A landscape with many peaks, sampled at points; each row gives a point and its height.
From any point a climber steps to the highest of the 2 points nearest to it. It stops when none of these is higher. Distance is the straight distance between rows; heights are no part of it.
(969): [165 132 164 151 162 136 140 115 168  87 119  79  81 183 152 156 109 109
 104 144  55 144 147 134]  h=2.12
(313): [138 117 142 115 139 107  89 122 164  86 123  78  99 159 184 152 119 122
 124 167  82 132 138 109]  h=2.81
(947): [103 132 157 138 180  88 146 112 153 115 118  78 104 206 116 163 155 107
 101 112 128 135 130 125]  h=5.48
(665): [121 122 101  99 126 106 144 149  78 138 157 159 143  61 106 103 106 138
 136 146 181 154 114  98]  h=3.62
(964): [110 126 104 130 133 197 138 109 146 171  54 117 129 148  97  88 130 128
 122 100 159  74 117 122]  h=4.91
(515): [104 144 155 159 151 119 118 122 169 106 100  83  46 148 175 158 105 136
 111 169  49 163 130 152]  h=2.78
(227): [137 134 140 112  77  92 133 160 107 128 135 122 141  57 135 121 116 156
 126 148 150 152 131 125]  h=4.58
(5): [118 127 118 153 163 183 129  72 148 138 105 155 136 198 109 122 155  96
 132  79 117  84 111 162]  h=1.47
(705): [ 94 139 173  91 122  46 103 168 151 105 104  36 120 154 167 187 159 146
 115 164 155 136 150 113]  h=5.47
(95): [134 109 109 138 170 197 122  73 126 152 134 182  95 129 106  93  77 107
 143 125 107 103  92 140]  h=2.30
(419): [149 135 162 132  85  91 135 185 135 101 122  79 128 104 162 156 141 148
 109 160 106 163 166  94]  h=3.29
(525): [187 114  63 117 133 176 120 171  91 145 161 208 173 177  78 128 166 148
 119  65 168  92 157  97]  h=4.53
(197): [163  99  79 137 174 205 150 121 111 174 135 190 135 131  70  94 114 117
 121  98 137  93 119  84]  h=5.08
(920): [ 56 135 119 140 165  94  83 107 146 135 113 119  51 118 183 148 106 116
 131 197  90 168 114 140]  h=1.78
(189): [110 141 165 131 106 118 106  85 138 103 134 122 161 148 157 130 148 124
 150 113 117 107 131 194]  h=0.57
(485): [143 130  98 109 116 142 157 175 129 134  82 111 155 160  83 105 163 155
 123  97 217  91 141  97]  h=3.84
(928): [101 126 102 143 176 201 143  92 137 165  84 157  66 121  94  87  74 128
 133 133 130 113  87 157]  h=1.70
(375): [140 124 131 162 182 174 144  77 176 129 117 137 103 214 108 139 144  87
 115  94 100 113 124 159]  h=1.69
(288): [111 151 136 151 129 186 167  86 132 158 103 175 154 127 100 106 127 101
 126  86 120 114  95 192]  h=5.45
(233): [131 136 133 114  99 116 148 161 129 128  91  93 159 135  91 111 156 165
 129  98 211  90 135 134]  h=3.43
(34): [ 70 133 126 135 123  96  83  87 148 112 119 122 103 126 201 144 123 109
 151 173  97 143 117 149]  h=1.29
(501): [ 88 126  96 117 138 121 158 138 103 160 110 137 137 100  81  97 129 136
 123 105 196 120 106 113]  h=3.99
(56): [131 139 104 121  91 113 124 135  76 121 207 173 209 107 152 124 137 114
 150 103 129 142 140 144]  h=3.71
(740): [117  88  87 127 188  65 109 136 125 115 147 120  99 164 119 131 146 115
 123 144 178 121 138  61]  h=3.14
(183): [155 136 152 111  83  95 132 169 120 111 126  84 176 118 117 124 159 178
 146 117 201 107 151 162]  h=2.93
(954): [114 130 129 121 133 165 131 102 148 157  74 116 102 123 100  97 108 146
 134 111 160  94  94 159]  h=4.08
(966): [ 56 145 142 144 155 113 111 111 139 143 109 135  56 117 162 145 107 130
 123 158  93 169 109 186]  h=1.25
(377): [114 154 158 138 119 122 163 127 133 144  94 107 130 112  82 116 152 136
 119 100 153 128 119 158]  h=5.91
(354): [165 121 149 136 171 145 131  93 160  98 137 120 123 214 117 151 150  94
 113  91  80 117 143 138]  h=1.86
(147): [104 136 128 143  74 106 130 141 108 109 172 139 176  82 186 135 130 116
 145 149  84 156 140 128]  h=5.55
(927): [211 104 114 143 118 128 137 174 104 104 174 160 126 133 107 121 121 136
 110 128 137 144 153  76]  h=4.13
(713): [124 131  97 128 126 182 161 157 137 167  54 115 164 145  81  85 153 137
 118  89 188  92 132 101]  h=4.27
(11): [198 134 144 124  86 168 147 131 120 138 139 150 191 130  89 118 147 142
 137  69 142 101 140 154]  h=6.40
(556): [162 121 157 114  82  87 129 190 134  74 127  69 147 140 184 171 146 154
 123 168 121 134 173  93]  h=3.12
(528): [116 140 151 108  90 103 105 115 120 138 122 118 126  60 147 116 103 146
 143 153 131 136 116 159]  h=4.02
(228): [ 92 126 134 144 197 101 164 139 153 144 101  70  86 197  76 145 154 116
  94 106 154 136 133 106]  h=5.15
(198): [171 146 137 140  99 133 168 146 112 117 133 138 190 140  88 132 167 136
 122  85 164 123 150 149]  h=6.84
(922): [155 116 118 124 135 181 139 114 145 141  94 119 144 171  92 106 145 136
 128  84 146  75 131 119]  h=5.56
(446): [ 87 113 104 116 166 115 134 127 124 151  95 115  99 134  89 111 131 133
 122 121 192 114 107  93]  h=4.44
(369): [111 100  82  99 163 113 100 105  97 134 156 175 129  90 114 105 103 121
 154 146 163 108 108  90]  h=2.54
(123): [ 91 114 104 116 148 107 107 100  93 136 159 171 119  75 144 112  87 105
 144 159 135 133 104 118]  h=2.80
(408): [182 127  86 113 103 147 114 175  79 123 190 198 184 172 104 134 170 154
 134  76 179 110 161 129]  h=4.26
(480): [179 118 165 138 155 132 136 130 151  87 141  96 123 207 142 168 143  93
 104 115  68 133 162 120]  h=1.97
(135): [ 91 113 104 126 162  54  89 136 138 132 132 102  78 104 164 140 128 128
 120 184 130 150 134  68]  h=3.66
(223): [127 134  94 107 107 129 150 158  91 153 127 149 161  82  80  99 121 151
 135 114 203 131 109 118]  h=3.58
(149): [ 60 161 198 108 151  70 105 159 156 144 100  34  69 167 139 200 155 142
 114 141 131 147 144 144]  h=5.31
(343): [113 140 144  96  97 133 109  99 120 134 120 126 144  86 129 107 105 152
 155 133 152 102  99 169]  h=3.41
(475): [144 139 157 169 145 142 138 109 158 112 106 110  63 142 136 135 100 111
 112 144  56 160 124 159]  h=2.39
(767): [122 111 121 121 145 187 108  70 101 139 165 199 127 116 136 102  80 108
 152 137 101 120  93 167]  h=2.73
(332): [150 114  93 145 169 196 148 111 146 163  99 152 104 138  70  90 108 114
 112 104 128  96 113  99]  h=5.46
(558): [ 97 135 149 129 114 113  84  77 141 103 119 129 129 132 178 123 120 124
 158 145 117 110 111 191]  h=0.88
(125): [160 102  99 136 129 110 149 157  91 129 164 164 127  97 102 110 113 129
 123 138 149 153 126  83]  h=3.91
(741): [102 133 154 132 145  84 117 154 152 126 112  69  65 122 141 158 132 133
 104 158  90 164 140 104]  h=3.60
(843): [104 127 125 130 143  84 114 133 136 129 122 112  66  89 149 135 105 126
 117 176 103 167 127  95]  h=3.98
(173): [109 110  91  80 124 130 101 108  91 142 153 169 167  83 117  96 104 126
 162 130 183  97 101 118]  h=2.35
(829): [ 77 149 162 144 127  99 119 153 167 124 101  67  54 127 181 182 135 137
 111 174  49 173 141 120]  h=3.21
(306): [118 100  95 105 154  55  84 140 130 116 147 127 109 121 154 137 135 126
 135 180 172 133 137  60]  h=3.39
(913): [163 123 115 105  69 102 105 158  97 123 171 146 168  61 156 120 108 146
 153 160 143 150 133 103]  h=4.98
(177): [165 105 144 103 107 108 102 159 148  69 132  82 132 155 194 164 136 135
 129 167  88 128 159  74]  h=2.99
(509): [100 118  97 149 187 105  82 101 148 121 128 119  44 123 173 138  88 108
 139 200  81 149 125 106]  h=2.24
(627): [188 113 132 114 117 171 128 131 138 123 121 148 166 180  94 126 159 139
 126  74 146  75 143 126]  h=5.94
(844): [194 131 126 141  82 123 130 184 102  89 184 153 174 159 142 154 161 139
 124 111 128 140 174 124]  h=3.70
(936): [ 98 146 190 125 150  83 132 139 150 118 103  45  99 181 126 170 147 127
 103 132 127 138 138 141]  h=5.11
(687): [103 134 110  90 113 159 131  97  92 155 138 157 174  84 110  86  94 136
 161 115 166 100  99 151]  h=2.74
(220): [209 117 162 138 129 156 146 123 152 126 114 113  99 129  87 113 111 130
 102 115  94 135 135 115]  h=4.67
(368): [ 98 113 103 130 193 111 147 132 148 149  89  93  82 173  80 129 148 124
 109 111 175 108 122  91]  h=4.84
(92): [152 142 163 171 124 158 164 100 143 132 114 148 122 126  95 130 133 108
 109 101  90 144 121 171]  h=6.57
(444): [173 113 128 153 158 165 147 104 159 137 108 126  87 148  85 115 113 121
 113 106 107 120 120 120]  h=5.01
(103): [168 140  95 123  90 118 118 165  78 114 212 183 200 144 145 144 161 136
 137  84 141 136 169 145]  h=3.95
(397): [ 68 150 176  97 136  56  92 172 164 137 100  40  81 150 162 198 153 142
 112 171 120 158 150 101]  h=6.04
(373): [133 141 133 140 116 143 170 120 139 143 112 137 178 144  84 114 172 127
 120  74 160 110 121 150]  h=6.45
(4): [168 103  85 123 137 172 131 128 105 147 151 188 164 145  82 104 134 127
 129  76 145  91 134 103]  h=4.79
(163): [130 139 124 114  71 117 128 147  92 121 175 153 187  49 182 130 103 138
 148 160 102 162 127 122]  h=5.28
(424): [125 153 147 155  74 111 159 139 105 115 168 134 193  94 159 135 140 119
 131 118  90 161 140 167]  h=5.85
(433): [ 87 138 130 124  83 116  97 127 142 116 119 115 122  60 213 149 113 140
 144 196  66 155 110 123]  h=4.89
(655): [ 97 126 116 123 111 104 106 136 121 131 136 131  99  49 177 134  95 127
 130 194  88 176 115 101]  h=4.41
(545): [103 109 104 105 147 140  86  78  92 127 183 200 148  99 159 117  96  97
 167 148 112 112 109 138]  h=3.13
(232): [223 115 141 131 106 148 147 152 120 121 141 141 128 116  89 108 114 147
 117 119 114 140 140 106]  h=4.37
(43): [111 123 107  97 111 133  96 103  77 124 195 180 181  94 158 115 108 110
 164 124 124 123 118 145]  h=3.42
(625): [119 141 117 127 115 184 156  96 105 167 141 177 195 114  98 104 130 104
 138  76 143 109 105 172]  h=4.99
(944): [126 127 144 116 108 159 106  86 146 132  89 115 125 134 120  97 118 156
 159 111 154  73 102 175]  h=3.35
(205): [120 118 116 155 163 114  96 108 161  96 133 106  77 157 191 154 107  98
 130 171  50 143 136 105]  h=2.58
(527): [111 151 154 158 128 175 166  88 133 141 109 162 118 118 102 112 107 112
 117 118 102 144  96 205]  h=6.00
(378): [179 128 151 144  83 104 156 190 115  95 152 120 148 130 141 140 150 136
 113 134 125 160 170 104]  h=3.51
(51): [101 136 127 139  67 116 128 152 130 107 141 117 158  70 206 147 135 137
 145 170  69 155 129 103]  h=5.30
(523): [110 156 135 124 110 160 170 139 121 173  88 128 151  85  73  98 128 147
 120  94 162 119 107 155]  h=5.27
(441): [133 149 161 175 107 124 167 117 130 121 148 140 157 122 130 138 153 100
 109 103  82 160 133 168]  h=6.18

Where does a climber stop that starts at each point below?
(223) | (947)
(687) | (147)
(665) | (332)

Call two points neighbours if one is among the 2 nearest of the other. Go from one point of each pair to the other, from neighbour to neighbour, staying as high as possible. Name the lowest point that can't be avoided.
(843), (332) | (944)
(397), (947) | (936)
(198), (397) | (501)
(198), (332) | (223)
